Each row is a point on a landscape with many peaks, with its height.
A climber steps from a point to the highest of its 2 nearest points, and stops where none of them is higher. Distance is the straight distance between rows; heights are no part of it.
soz: [  6  29  -4   7  -5 -11  -8  23 -26 -20  22   2   5  38  10 -11   6 -34
 -11   6 -20  -4  17]  h=387
didaz: [ 14   0   8  22  -4   3  -8  -5  11 -23  18  16  -4  11 -15   1  23 -13
 -13   0   6 -13  16]  h=532
Maku: [  6  -9  13  12   1   8  -7 -31  15  13  21  -5  -1 -27 -10  13  -2   6
  10  11 -19 -29  -1]  h=446
Domod: [-29  -2   7 -38  23  23 -12  16 -24  34 -20   3  25 -11  18  21  -3 -17
  19 -10 -16  13  -2]  h=191
rika: [ 17 -12   4  17  -5 -17  -4  16  12 -23  38  -5 -25 -23   3   5  -1   7
  -5  -4   1  16 -19]  h=255
Kenem: [-35  -2  13 -49   9  34  -1   7 -36  38 -33  10  57  -1  25   1  -3  -3
  32 -10 -45 -10  25]  h=472
poti: [ -2 -17 -11 -26   4   4 -12  34 -31 -14  30  -3  -1 -18  11  -4  33 -25
 -14 -46   4  22 -14]  h=227
Zolif: [-18   0 -10   5  13 -17 -49   4   3   6  14  -7  31   8 -10  -4  21  -6
 -17  41   3   4  26]  h=194
mego: [-21 -39 -20  -1   2   7 -21 -32  27  19  -5  17  16 -43 -11   7   9  33
  -5  25   5  -4  -5]  h=308
mos: [-13  40 -15   1   4  10  14 -11   8   4 -17  23   0   8   8  15 -30  -2
  15  18 -24  -4 -19]  h=358
Mer: [  9 -20  13  16   0   4  33  -3  24   5  -7   4 -25 -35   2  20 -32  43
   3   1 -15  -4 -20]  h=324
vikup: [ 10 -38   3  28  -3  -8   9   3  46 -17   2  -7  -9 -30 -22  -5  -3  63
 -25  16  21  -2  -8]  h=313
mif: [  2  16  -6  -4 -15  -5   3  29 -43 -27   7  11  -2  20  19 -25   7 -33
 -13 -27   0   8  -1]  h=267
rif: [ 21  -1 -13  48 -13 -34  15   2  39 -24  44 -21 -34  16 -19  -1  10  33
 -20  39  15  25   1]  h=452
Vili: [ 18  -4   3  24 -13 -30   0  21  22 -44  20 -21 -24  -1   3 -10  20  19
 -29 -19  18  17 -45]  h=613
kebos: [  5  20 -21  22  15  -8  13 -38  28  25   1  -4 -16  29 -30  31  -1   0
   0  51 -10  -9  38]  h=314
ruso: [ -3  22   0 -48   0  16  22   5 -37  -1   8  -3 -11 -20  14 -17 -15  -5
  18 -66  -4   1 -34]  h=162
bado: [ 15 -21  13   8   9  -8  -1  11  13 -16  16  -9 -26 -31 -10   0  16  23
 -37 -28   9  -7 -17]  h=539
sufu: [ -3 -19  25  -2  17  15  -8 -21   5  24 -12  15  -3 -16 -13  23  12  -6
   7  -6   7 -10  13]  h=94
fiza: [ 13   7  -9  17   6 -24  24   9   7 -15 -18  17 -46 -17  -4  12 -20  17
 -19  -8  11  19 -13]  h=81
Dit: [-19 -18  14 -16  -5   8 -24 -11 -19  36 -28 -27  61  -1   9   5   2 -21
  31  20 -25 -26  29]  h=430
Zediz: [  2  -2  -8 -14   0  -6   0  26 -29 -16  13   0 -21 -18  16 -11   5 -19
 -14 -38   7  17 -26]  h=214
Bobut: [ 15  -5 -24  -8 -16  -8  16  24 -11 -44   8   4 -22 -27  15 -26  -1  16
 -23 -53  -8  -5 -42]  h=372
tevin: [ 14  34   7 -18 -13 -10  20   8 -39 -14   3  25 -24  33  12 -18 -33 -23
  28 -27  -3  12  21]  h=451
Tuzo: [-24  -5   6 -21  -2  27  -5  -4 -31  34 -22  -2  52   0  20  -2 -13 -16
  28  13 -32 -22  25]  h=447
Tonip: [ -5  -5   6 -30   9  15 -19  35 -25  -1   9   6  26  -4  15   7  -4 -29
  27 -14 -14  16  17]  h=585
fipa: [ -5  15   2   5  17   0 -20   4   6   1 -12 -11   4  16  -8   2  16 -16
 -25   8  25  -3  -7]  h=238
ledo: [ -9  -6 -10 -16  16   1 -29  23  -9  -5  14 -10   4 -14   2   2  27 -18
 -26 -20  15  14 -17]  h=237
luba: [  5  27  -6  22  14  -1  28 -31  29  18 -12   6 -29  14 -21  34 -12  13
   1  28 -12  -5   8]  h=359
mikep: [  9   4   6  13   8   0  -5 -13   9  13 -16   3  11  45 -19  13   6 -23
   7  32  -8 -21  60]  h=493
vupup: [  9 -21 -17   3  -3  13   5   8  23 -29  -8  15  -7 -26  -4  -7   7  21
 -29 -22  16  -9 -26]  h=340
lav: [-26  -6  -3 -28  27   5 -46  16  -8  22  -8 -14  42  -8   5  13  13 -15
   3  11  -7   6   8]  h=215
rup: [-31 -24  12 -36  15  22 -24   6  -8  37 -36   1  51  -7  13  24  11  -9
  32  -1 -18   3  17]  h=183
fenum: [  7  11  12   0  -9  23  13  -6 -16  20  -8 -16  18  35  13  -4 -25 -29
  28  18  -8 -21  16]  h=218
pupo: [-31 -12   0   0  15   1 -17 -49  36  34 -34  16  11 -18 -26  17  24  35
  -6  22  11  -9  -2]  h=450
let: [ -1   2   3 -29 -18  28  18  18 -45 -10  12  16  11  -2  20 -25 -19 -22
  21 -31   1   3   9]  h=131
Zitav: [ 15 -34   6  -1 -11  20   8   9   7 -17  24 -14   0 -41   7  -8   3  13
  -6 -29   0 -18 -27]  h=156
vil: [  0  16  -7 -33 -15   4   0  40 -45 -35  12  23  15  20  17 -28   6 -29
  10 -48  -8  13   7]  h=253
meke: [ 20  20  -5  22   1   2  23 -20  16   6   7  -5 -24  21  -8  12 -18  -8
   4  23  -8 -17   6]  h=315
Ginek: [-18 -37   0 -44   7  23 -27  19 -15  24 -38  -6  74 -11  12   6  17  -9
  28  -8 -24  -8  37]  h=174
gepa: [  0 -20  12  29 -12 -14 -28  -6   1   2  24 -16  18  34 -10 -11  43 -14
 -22  37  18   2  36]  h=209
ref: [-20  20  -9 -58   7  27  18   3 -37  12 -16  38  -3  -8  16  -6 -16   0
  14 -53 -14   9 -15]  h=100
seb: [ 14  13  -2  30  -2 -24  -8   4  24  -9  29 -30 -14  44  -6   3  15 -15
  -8  34  20  18  -1]  h=254
pozi: [ 14   8 -19  38  -6 -18   3  -8  39 -16  32 -20 -16   2 -15   0  -4  26
 -14  42   7   2  -9]  h=371
Pur: [  5 -23  26   2   9   8 -22 -13   6   6  17  -7   2 -19 -17   9  29  -9
  -4 -13  14 -14   9]  h=91
fori: [ 25  11 -13  43 -14 -35  25  10  17 -42  12  10 -45  11 -13   0  10  16
 -30   0   7  15   0]  h=449
bifi: [  8  33  -6  -1  -7   9  26 -11 -14  -9   4  19 -17   4   7 -11 -30  -5
   2 -11 -17 -20  -9]  h=427
zom: [-12  13 -19 -14   3  14  -7  13  -8  -4  -6  17  12  -4  16   3 -19 -16
   8   5 -10   6 -14]  h=351
zafuf: [ 22   1  -6  26 -33 -32  22  19 -21 -38  16   4 -37  13  21 -20   3 -13
  -9 -21   5  24 -21]  h=309
sis: [-11  -2  -5  -3   8  23   4 -22  19   8 -16  31   2 -25  -4  19  -2  16
   3  -1 -16 -17 -14]  h=470
kubi: [ -4 -40 -11   8   3   4  -8 -14  36   1   1   2   2 -45 -15  -2   5  51
 -22  12  12 -10 -13]  h=304
zadud: [  4 -11  -9  44 -16 -22  -4  -5  16  -6  38 -12  -9  34 -12 -13  29   7
 -33  48  25  24  15]  h=196
biluf: [  0   4  12   6   3  13  22 -13  -1  25  -4 -11 -17 -13  14  13 -27   1
   9   8  -6  -5 -26]  h=216
noz: [ -3  36  19 -43  -5  -2  15  16 -55   1  -6  12  -6  28  19 -21 -36 -19
  32 -35  -2  17  21]  h=501
ropat: [  5  13   6   4  -7  -3 -16  39 -23 -21   8 -12  38  44  19 -17  11 -29
  -4  12 -22  -3  29]  h=367
pez: [ -4   2  12 -24  -2  33  -2  13 -27  -7   6 -19  34   2   3 -15  20 -36
  11 -38   6 -19  -1]  h=333
sen: [-18  16 -10  18   7   5   5 -40  32  29 -27   0   8  11 -13  25  -3  15
   5  47  -1 -10  -4]  h=417
vig: [  9 -11  11  30   5 -12  40  -3  41   5 -18  -8 -32 -22 -12  28 -31  58
  -6  19  -7   3 -11]  h=368
poki: [ 24  12 -15  35   5 -28  24  -6  32  -2  10 -25 -47  26 -21  15  -5  12
 -16  33  24  19   5]  h=187
Vev: [  9  31  -9  10  -1 -20  47  -7   2  -1 -31  -2 -44  -7  10   1 -45  32
  -7 -14 -17  -6 -38]  h=301
zul: [  6 -27  -4  -3 -10  15 -14  17   4 -31  14  15   8  -3  -2  -9  42 -10
 -22 -28  20   4 -10]  h=551
Fezep: [ 15  35  -7  -4  -9 -30  43 -11 -31   2 -22   1 -55   5  19 -18 -46   7
  11 -30  -3   6 -26]  h=298
Rodo: [  3 -37  -3  17 -14  -4 -10  17   2 -23  36   2  -7 -19   4 -10  34  10
 -39  -5  15  19 -14]  h=197
betim: [-17 -25   6 -11   5   6 -34 -25  -1  26   3   5  30 -27  -8  16  14  -9
  16  12 -15 -15  20]  h=429
mirim: [ -7  16  -7 -46  -8  16  33  -4 -30  -3 -21  39 -23 -12  18 -15 -30  13
  19 -57  -3  12 -25]  h=87
totom: [  3 -23  11  44 -26 -13 -10  -1   2 -13  41  -8   5  40  -1  -9  47  -6
 -31  31  13  18  11]  h=202
Zafa: [-10  19  15 -37   5  16   7  28 -40  10 -17   8  18  17  22  -5 -31 -21
  32 -15 -14  15  18]  h=569
zaset: [  1  12  -4  21   8 -21 -26  10  21  -1  14 -16   9  41 -12   6  13 -13
  -5  47  17  18  25]  h=278
vid: [ 32  -6  22  30   0 -20  17   2  21 -11  33 -29 -40  -6  -9   9  -8  16
 -10  -1  -6 -10  -8]  h=388
bobu: [  8  12   2  -5   2  -5   4  10 -17  -8  25  16 -24 -15   9   6 -22 -14
  14 -15 -17  11  -5]  h=498
nege: [-20 -15  -7   9  -6 -26 -34 -47  18  38 -22 -13  32  14 -28   1  12   5
   8  57   9 -10  43]  h=242
lova: [-22 -34  -5 -21  -2  -8 -59 -25  16  13 -15  -2  55 -10 -23  -3  35   0
  12  14  10 -12  26]  h=552
Bivuk: [  2   5  -1 -14  13  -3   4  12  -8  -3  -5   1 -25 -23   9   7 -10  -5
  -5 -32   6  11 -32]  h=195
Figik: [-23   6   2 -14   5  31  24 -19  -6  26 -20  28  -4 -20  16  13 -14  13
   8 -10 -25  -9 -25]  h=456
Bosi: [ 17  22  19 -11  -9   2   7  13 -16 -22  17 -14 -14   8   9 -10  -2 -28
  23 -43   7   1 -24]  h=74
Toz: [  1  -7 -16  34   0  -7   7 -27  52  -2  -1   0  -5 -13 -35   2   1  51
  -7  48  28   5   5]  h=305
Kof: [-19  -3  -5  12  18 -16 -32 -24  30  25  -1  -7  11   4 -27   0  11  20
  -2  50  32  16  16]  h=468
Diruf: [ -4  10 -24  25   8 -13  -4   1  21  -4   1  19 -10   8 -21  17  -2   6
 -11  48  20  27  27]  h=22
git: [ 19  12  -8  32   8 -25  36  -2  22  -3 -10  -2 -51  -2 -18  23 -20  23
 -20  15  11  15   3]  h=126
Pobo: [ -1 -48  -2   7  -7  10 -17   6  11  -7  16   6   4 -23  -2  -5  24   3
 -16   5  33  14  -1]  h=193
Solid: [  5 -14  14  -3   5  -3 -28  28   8  -2 -34  -4  55  24   7   0   4  -8
  20  32 -17  -3  60]  h=484
Sebez: [ -1  14   6 -14  -2   8 -19  36 -24 -25   8  -7  36  25  13 -15  20 -34
   2 -19 -10  -5  10]  h=352
pifus: [-24  10  -4  23  10  -3   5 -54  48  35 -30  -1   1  -3 -28  22  12  45
  -1  44   7  -8  -5]  h=436
bator: [ -1 -11  27  -9  11  15 -21   1 -15  13  13 -14  17  -9  -4  10  17 -30
  16 -14   2 -12  14]  h=88
nif: [-16 -25  -8 -41   1  39 -12  15 -29  16  -7   1  58 -16  11  -3  11 -22
  27 -21 -19 -11  20]  h=161
zimal: [  4  21  -1   9  15 -14 -18  21   9   0 -12 -11  16  48  -3   8   0 -21
  -3  37  -2   7  34]  h=302
ruda: [ 26  12   3  21  -7  -1  33  -9   5  -4  12 -23 -31   1   4  -7 -27   8
 -10   1 -12 -27 -19]  h=391
fufiz: [ -7  -1  -5  11  12   6  18  -8   2  13 -20  31 -25 -18  -3  24 -16   8
 -12  12   2  12   2]  h=48
maru: [ 19  13   2  11 -16  10  12   2 -16   1  20 -19   4  42  13 -12 -14 -37
  15  18 -10 -17  18]  h=236
mut: [  8  -6  -8  31  -8   5   0 -22  32  -7   0   6   2   3 -19   4   3   7
  -5  33  17 -12  10]  h=354
noni: [-11  -2   1   8  20  -4 -20 -12  29  12  -8  -2  -3  -8 -16  13   7  14
  -9  23  31  14  -9]  h=499
zeliz: [-28  20  18 -50  10  29  10  22 -43  27 -29   5  40  13  30  -5 -25  -6
  33 -16 -32   6  18]  h=509
nitim: [-15  11  20 -27 -10  39  26 -15 -44  30   3   8  13  -1  20 -11 -31 -10
  31 -14 -16 -12   5]  h=189
Zumi: [ 29  14  -5  17 -13 -49  31  14 -13 -33  -7 -12 -51  -7  12 -23 -20  20
 -13 -43  -7  -6 -30]  h=144
Boma: [-10   4  -3 -49   9  29  22   5 -11  15 -12  -2  -8 -27  18   5  -8   6
  19 -61  -6   6 -52]  h=185
Zefa: [-12 -42 -28 -19   6  21 -20  -3  22  10   4  16  12 -43   2  12   8  21
  -3   5   5   9 -20]  h=316
lirup: [  2  33 -16  11   5  -3  23  -9  12  -4 -17   7 -24  -4   3   9 -28   9
  -7   3  -7  -6 -32]  h=312
dol: [ -8  35   3 -10   4  -7  43 -11 -22  19 -29  14 -44  -5  21   1 -39  16
   2 -24 -17   6 -35]  h=389
Votol: [ 29  12   5  26  -5 -34  22   8  -9 -18  24 -12 -54   7   3  -3  -5  -4
 -22 -15  -3   5  -9]  h=235
Dori: [ -1  18  18 -19   1  19  22  -1 -32  14 -19  16 -14  13  10  -3 -26 -20
  14 -24   2   0   4]  h=104
tof: [-19 -28  -9   8 -15 -28 -44 -57  23  26  -4 -10  27  -9 -36 -18  21  21
   5  46  21 -11  24]  h=232
mes: [ 13  -6  24 -10  -6  12  36   3  -7   1   6 -12 -26 -31  15  -3 -35  19
  19 -38 -11  -6 -36]  h=160
Fuf: [-14   5 -14  18  15 -29 -31 -16  26  20  10  -6  14  28 -37  -6  20  16
  -2  66  29  23  49]  h=425
gadav: [-19  -6  11  -4   8   7 -20 -46  11  33   2   3  15 -28  -9  23  10   5
  17  12 -28 -29  -2]  h=437
Fulo: [-14  16 -13  11   8   2  -7 -22  14  23 -16   8  18  16  -6  21 -10  -5
  11  47 -17 -10  20]  h=395
betam: [ 18   6  -3  30 -15  -9  10   6   8 -35  19  13 -24   9  -5  -8  16  -2
 -31  -3   4  -2  -5]  h=508
Nuli: [ 13 -28 -12 -24 -12  27   8  20  -8 -21  32   2   3 -35  10  -9  10  -4
  11 -48  -4  -1 -26]  h=146
bazab: [ 11  -7 -24  -6  -9  -2  -2  22  12 -44   8   9 -10 -16   8 -13  18   7
 -27 -38   7   2 -42]  h=349
lato: [  1 -13 -11  29   0 -18 -17 -10  32  -7  37 -12  -6 -21 -17 -10   8  35
 -21  38  14   5  -6]  h=373
fub: [ 12 -16  -1  30  -3  -1  17 -10  42  -9  -8  -1 -17 -15 -18   8  -8  36
 -14  22  24   1  -6]  h=331
zono: [ -5 -13  18 -17   5   1 -32  18 -15  13 -32 -33  71   8  12  -8  11 -14
  21  14 -30 -24  47]  h=402
lelad: [-11 -12  -6 -38   8  36   6   5  -3  14 -12  12   5 -24  14  13  -3  -3
  19 -34  -2   7 -32]  h=198
pem: [-10 -37   2  -6 -10  -1 -53 -13  11  -5  15  -9  47  -5 -16 -11  49  -8
   4   8  14 -11  20]  h=562
roto: [-13  -4  -3   7  16   8  -8 -35  27  13 -17  25   3 -23 -24  19  14  21
 -14  10  -3 -21   3]  h=460
Peri: [ -2 -16  14  13   4 -26 -43   1  -2  14  -1 -19  33  36 -16  -8  36 -13
 -14  40   5  -5  64]  h=217
gom: [-15 -10   5  -2   9  19  -4 -10   4  28  -5 -20   5 -28  14  14  -9   0
   2   9   1  -1 -35]  h=205
mapu: [ -1   6   7 -11 -12  16  -4  26 -31 -27  23 -11  24  14  10 -21  37 -35
  -8 -42   1  -5  -9]  h=342
fikap: [  2   2 -11  19   2  -3  12   7   7  -3 -18  24 -18   9  -6  17 -14 -10
  -7  25  20  23  18]  h=37
Notup: [-14 -11 -32 -20   4  21  -9   7  10   0  -1  22  11 -30  15  11 -12   5
   5   0  -8  10 -30]  h=330
deg: [-16 -20   7  -5   1  -9 -40 -23   2  24 -13   7  41  -4 -14  15  10  -9
  23  31 -20 -17  46]  h=420
dev: [ 18 -12  10  16   4 -12  16   8  20  -9  16   4 -36 -32  -2  19 -24  23
   3  -1  -5  13 -11]  h=289
vede: [-31   1  13 -19  17  22  -3 -10  -5  42 -20  -5  11 -14  17  26   0  -4
  18  -1 -11   4 -29]  h=199
roge: [ -8  14  23 -16  -3  34  13  -7 -15  24 -23 -10  23  21  16   1 -20 -23
  36  -4  -2 -12  -5]  h=203
Lubob: [ 10  14 -14  14 -37 -28  15  21 -42 -40   4  15 -19  31  28 -34   9 -26
  -8 -28   3  22 -15]  h=284
tifa: [ -4   6  25 -10  18  18   7  -5 -13  22 -17  12 -10   0   0  17  -5 -18
   7 -18   3  -3   3]  h=97
nadis: [ 18   2  12 -13  -1 -12  20  14 -18 -13   9 -13 -38 -28  15  -7 -21   5
  10 -54  -2   6 -36]  h=192
zesal: [ -2 -33  -3 -14  -3  28 -19   7  -7  -6  11   0  27 -16  -2  -5  36 -21
  -7 -24  12 -13   1]  h=561
Funuz: [  4   6   5 -12   1  -2  -7  28 -27 -16  21  23  -5   3  13   1  -9 -30
  17 -14 -10  19  15]  h=541
duluz: [ -7 -48   6   1   3   5 -32 -18  25   8   6  -5  13 -21 -20 -11  35  17
 -10  10  45   8   4]  h=190
Medo: [ 24 -11  12  17  -1 -17  21  17  13 -30  -5   0 -39 -16  -9  -4  -1  27
 -35 -36   8  -9 -17]  h=510
vun: [-15  -1 -18  13   1 -14 -10 -38  13  43 -29 -11  26  32 -16  17  -1  -2
   7  67 -15 -16  49]  h=261
rov: [ 14   8 -20  39   3 -15  18 -23  52  -1   7 -26 -22  18 -38   1   5  42
 -11  52  33  10   7]  h=268
Tapuv: [-14 -25  -5  11  -5 -17 -46 -19  19   2  13   6  28   4 -28 -19  37  11
  -8  39  29   5  31]  h=377
Leg: [ -1   8   4  -3   3   2  -7  24 -25 -12  -9   1  -1  15   7  -7  11 -33
 -20 -19  16   4   0]  h=256
Nin: [  8   1  -2  32 -24 -29  -1  17   8 -41  20  -9 -18  24  10 -11  32  -1
 -33  -5  22  31 -34]  h=579
tol: [ -4  22 -11  29  16  -5  25 -39  44  19 -20  -2 -21  -1 -33  27  -3  43
 -16  37   0 -10   1]  h=405
doka: [ 11   3   8  14  -2   9  -4 -12  -2  -2   7  20   8  18 -12   5   5 -23
   6  13 -11 -25  40]  h=515
nemub: [-14  -4   6  25   4   2  31 -25  40  25 -21   8 -19 -25  -5  34 -15  52
   4  28 -14   3 -20]  h=418
zib: [  9   1   4  20  11 -11   1  -4  27   1   8 -30 -19 -21  -7   5 -10  29
 -25  10   5 -12 -30]  h=495
pupab: [-18 -12  -9  15  -1 -34 -49 -16  19   5  12   1  35  27 -37 -27  38  17
  -3  57  23  15  55]  h=390
Sani: [ -7  -2 -13   4  17  -5  14   1  19   0 -27  23 -30 -32  -5  20 -13  32
 -27  -3   8  16 -22]  h=59
Kal: [ -4   4 -21 -41   4  21  -3  23 -12 -12  -6  15   6 -10  14  -1  -4 -18
  15 -45   1  13 -27]  h=213
Bora: [ -2  -6  19 -44   4  22  -2  50 -36  -3 -14   2  39  10  22  -7  -8 -24
  34 -27  -9  18  33]  h=654
Babo: [-13  47  -2 -21   8  19   8  -6 -15   5 -20  16  15  22  11  -2 -27 -14
  17  -5 -25 -18  -9]  h=393
Kas: [ 23  26   3   7  -5 -21  28   2 -20  -8   2  -4 -47   7   9  -9 -26 -11
   0 -24   0   2 -16]  h=222
lakat: [ 19  19  -7  -7 -14 -32  34   3 -35 -22 -18  -1 -46 -11  21 -35 -28  12
   1 -56   5   0 -33]  h=208
Zede: [  2 -37  14  24  -1  -7 -14 -32  31  18   1  -9  -3 -14 -28  -4  17  27
  -8  29  39   1  14]  h=186
latef: [  0  12   1   6  10 -13 -19  18  -4 -15   9 -10 -12   8   0  -2  21 -18
 -30  -9  21  12 -18]  h=247
zeko: [-11  -9  10  -3  13  12 -30 -14   9  13 -22  -8  27   4 -14   2  25 -13
 -10   4  24 -18   8]  h=231
Ketuz: [ 16 -14  -2  -6   6 -11  25  19  10 -22 -20   4 -34 -33   1   1 -17  34
 -23 -46   1  -2 -33]  h=462
vebap: [ 15  11 -11  38 -27 -25  11  15  -2 -32  12  -4 -18  50  10 -11  20 -20
 -28  12  14  23  -9]  h=546
rogeg: [ -7  16 -22 -57   3  16  -9  41 -31 -21   0  18  25   6  18 -13  -2 -22
  21 -50 -14  14  -3]  h=233
ran: [  0 -19   2  21  -5  -5 -25 -24  24   2   1   3  18  12 -25   0  22  -3
   4  37  22  -9  33]  h=366
doso: [ -7  42  -1 -39  -1  17   7  10 -28 -12 -17  14  15  21  15 -18 -24 -19
  22 -33  -8  -5 -12]  h=426
Zize: [ 11 -16  18 -10  -5  28  22  -7  -6   1  17 -12  -5 -38   7  -6 -12  11
  11 -36 -12 -26 -25]  h=163
rakor: [ -9 -30  13  16   9  -6  -6 -36  45  26  -9  -5  -7 -29 -26  14   4  47
   5  29  22   6  -1]  h=180
nafiz: [  4  -4  -4  28   7 -21 -17 -29  29  16  36 -20 -10  -6 -24   6   5  17
  -5  50   5  -2  14]  h=399
pifi: [ -4   0  11 -13   5  14 -19  23  -3   4 -27   1  49  19  15   6 -11 -18
  34  19 -20  -4  29]  h=441
tuli: [ 20  26  -4   8  -9   0  28  -6  -7   3  11  -8 -25  34   9  -1 -33 -24
  19  10  -8  -5   2]  h=272
Pibu: [ -3 -34  -3  33 -20  -9 -19   2   5 -17  44   4   5  -2  -1 -15  37   8
 -34  25  16  15   2]  h=200
detum: [ 30   4   4  30 -21   2  30  -4  -6 -12  22 -21 -28  21   8 -16  -9 -15
 -13   2   2 -19  -9]  h=350
voze: [ -7 -10  14   0  10  -1 -34   2  -9  11 -15 -12  36  19  -9  -1  26 -23
 -11  17   7 -18  41]  h=225
demit: [  4  20   6   6  -3  17  31 -22  -5  32  -4 -16 -16  19  15   7 -32 -12
  19  17 -16 -16 -14]  h=234
luz: [ 12  -7 -22 -30   0   0  21  16 -13 -20 -14  10 -28 -34  13 -14 -12  22
 -16 -65  -5  -2 -43]  h=410
meb: [ 17  19 -11  27  -1 -17  11   3  17  -8   2 -17 -27  32  -6   6  -5 -13
 -14  24  21  10  -3]  h=230
Dubi: [ -9 -38   5 -12 -10  17 -35   9 -13  -4   9 -13  55  -6   0  -9  41 -28
  10  -8   3 -14  25]  h=572
zeda: [ 32   6 -12  41 -25 -55  29  16   2 -47   5   4 -54  12   6 -10   4  12
 -15 -21   3  22 -17]  h=370
Vak: [ -8 -18  13  -4   3 -15 -36  -9  15  17 -41   2  51  18 -11  13   8  -1
  26  39 -17 -10  63]  h=440
kazis: [ 10  33   6 -10  -3  -6   5  22 -34 -15   2  10  -3  42  12 -15 -17 -33
  13 -12 -13   3  23]  h=414
Buvu: [ 19  -7   0  41 -18 -38   9  17  31 -39  32 -19 -33   7  -6  -8  14  34
 -28  10  17  27 -25]  h=554
Lago: [  8  24   7  -8   4   3  -9  34  -7  -6 -19 -10  38  43  19  -4 -20 -23
  25  21 -26  -5  31]  h=397
vata: [ -7   8   0   2   5  11  -5  -6  -4  18  -8   3   9   4   7  13 -16 -18
  11  23  -9  -5   3]  h=374
Faful: [-23   3   3  11   0  18  37 -22  17  27 -27  25 -15 -20  14  24 -16  34
   3  14 -27  -3 -30]  h=439
zal: [  5  12  11 -26 -17  14  30   1 -45  -3   4  20 -22  -4  16 -23 -35 -10
  19 -38   4   7  -1]  h=117
Regel: [-28  29   5 -27   2  22  33 -14 -28  28 -21  24 -16  -7  26  -1 -28  10
   9 -22 -25   1 -31]  h=435
Mota: [-21  32  -3 -68  -6  27  20   5 -57   3 -12  17  12   7  18 -27 -23  -4
  20 -59   0   8  -3]  h=113
sogit: [  6  49 -12 -14 -10  -2  12   2 -27 -23   1  11 -10  20  12 -25 -23 -18
   4 -26 -10 -14 -18]  h=474
kuv: [-19  -7  -4 -18  19 -12 -62  18   2   6   3 -17  55   4  -3  -1  27  -9
  -2  23  -8   0  27]  h=204
defiv: [ 38  10   9  30  -3 -42  33  12  15 -27  22 -20 -54   0  -8   3 -17  25
 -17 -17 -18  -9 -10]  h=306
gegen: [  1  -2  14 -21  -9  34  22 -10 -27   9  16   8   0 -23  11  -8 -21  -7
  22 -29 -14 -14 -10]  h=175
pitik: [ 11  35  -6   0   8  -6   7  19  -6   3 -19  -3   6  55   9   5 -26 -28
  14  25 -16   1  32]  h=343
Vivas: [-18  -6 -11 -28  24   9 -32  22 -15  11   2   1  17 -18   7  14   9 -19
  -8  -8   0  16  -4]  h=226
nub: [  1 -12   6   6  16  -4 -20  -2  24  -2  15 -13 -10 -23 -13   5  16  16
 -22   0  22   3 -18]  h=521
ponu: [ 18 -10  16  27   5  -9  -2 -22  25   8  34 -21 -19 -17 -17  12  -2  15
  -2  19  -9 -20   3]  h=428
zol: [ 16   4  -2  30   5  -9  29 -16  26  14   1 -32 -31  -7  -6  11 -25  28
 -21  23  -9 -20 -17]  h=448
gev: [-14   0   2 -44  -7  42   6  14 -40   7   8   8  42  -6  16 -16 -14 -20
  37 -28 -17  -7  15]  h=147
dulu: [  9   6  21  -9   6  14  -5   4  -4  -9  14  -6  -1  -6  -1   4   8 -22
  12 -28   5  -8 -12]  h=84
nesaz: [ -2  13 -11 -24   1  20  22  -1  -5 -11 -27  35 -16 -13   9  -3 -18   6
   2 -42  -2  -1 -28]  h=75
fabot: [ -1  12  -4  19 -18 -17 -12  30 -16 -29   9  -8  10  45  16 -15  31 -29
 -30   5  11  21  -9]  h=520
tif: [-12  21 -20 -77  -4  20  19  12 -51   0   0   5   3 -10  16 -27 -11  -6
  22 -82   4  15 -20]  h=134
luve: [  0 -14   6  14  -6   4 -24   6  10 -26  15  15  12  17 -13  -7  46 -11
 -27  -1  22   2  10]  h=544
los: [ 24  -8   8   8 -13 -24  13  24  -4 -33  24 -11 -37 -21  13  -7  -5   5
  -3 -38  -2  12 -33]  h=228
meve: [-12  12 -26  20   9 -15 -11 -36  27  23 -13   2  13  25 -34  16   8  11
   1  66   3  -5  47]  h=283
bub: [-23 -44   5 -31  -8 -10 -54 -13  -2  25 -31 -25  71 -12  -9   0  30  -9
  22  11  -3 -13  37]  h=533
roni: [  7   1   8   5   9   3  -4  -7  -7   2  30   9 -14 -25  -2  10  -6  -6
  -3  -3 -20 -12   2]  h=463

Where does a climber stop that starts at each point below?
mirim | mif
bator | pifus
fikap | Solid

Call two points neighbours if one is among the 2 nearest of the other. Go from one point of each pair to the other, from neighbour to neighbour, staying as high as possible. Name the lowest point that can't be avoided.
fub / sis | kubi
Zafa / Solid | deg
Zafa / Dubi | Dit
fub / sogit | Vev
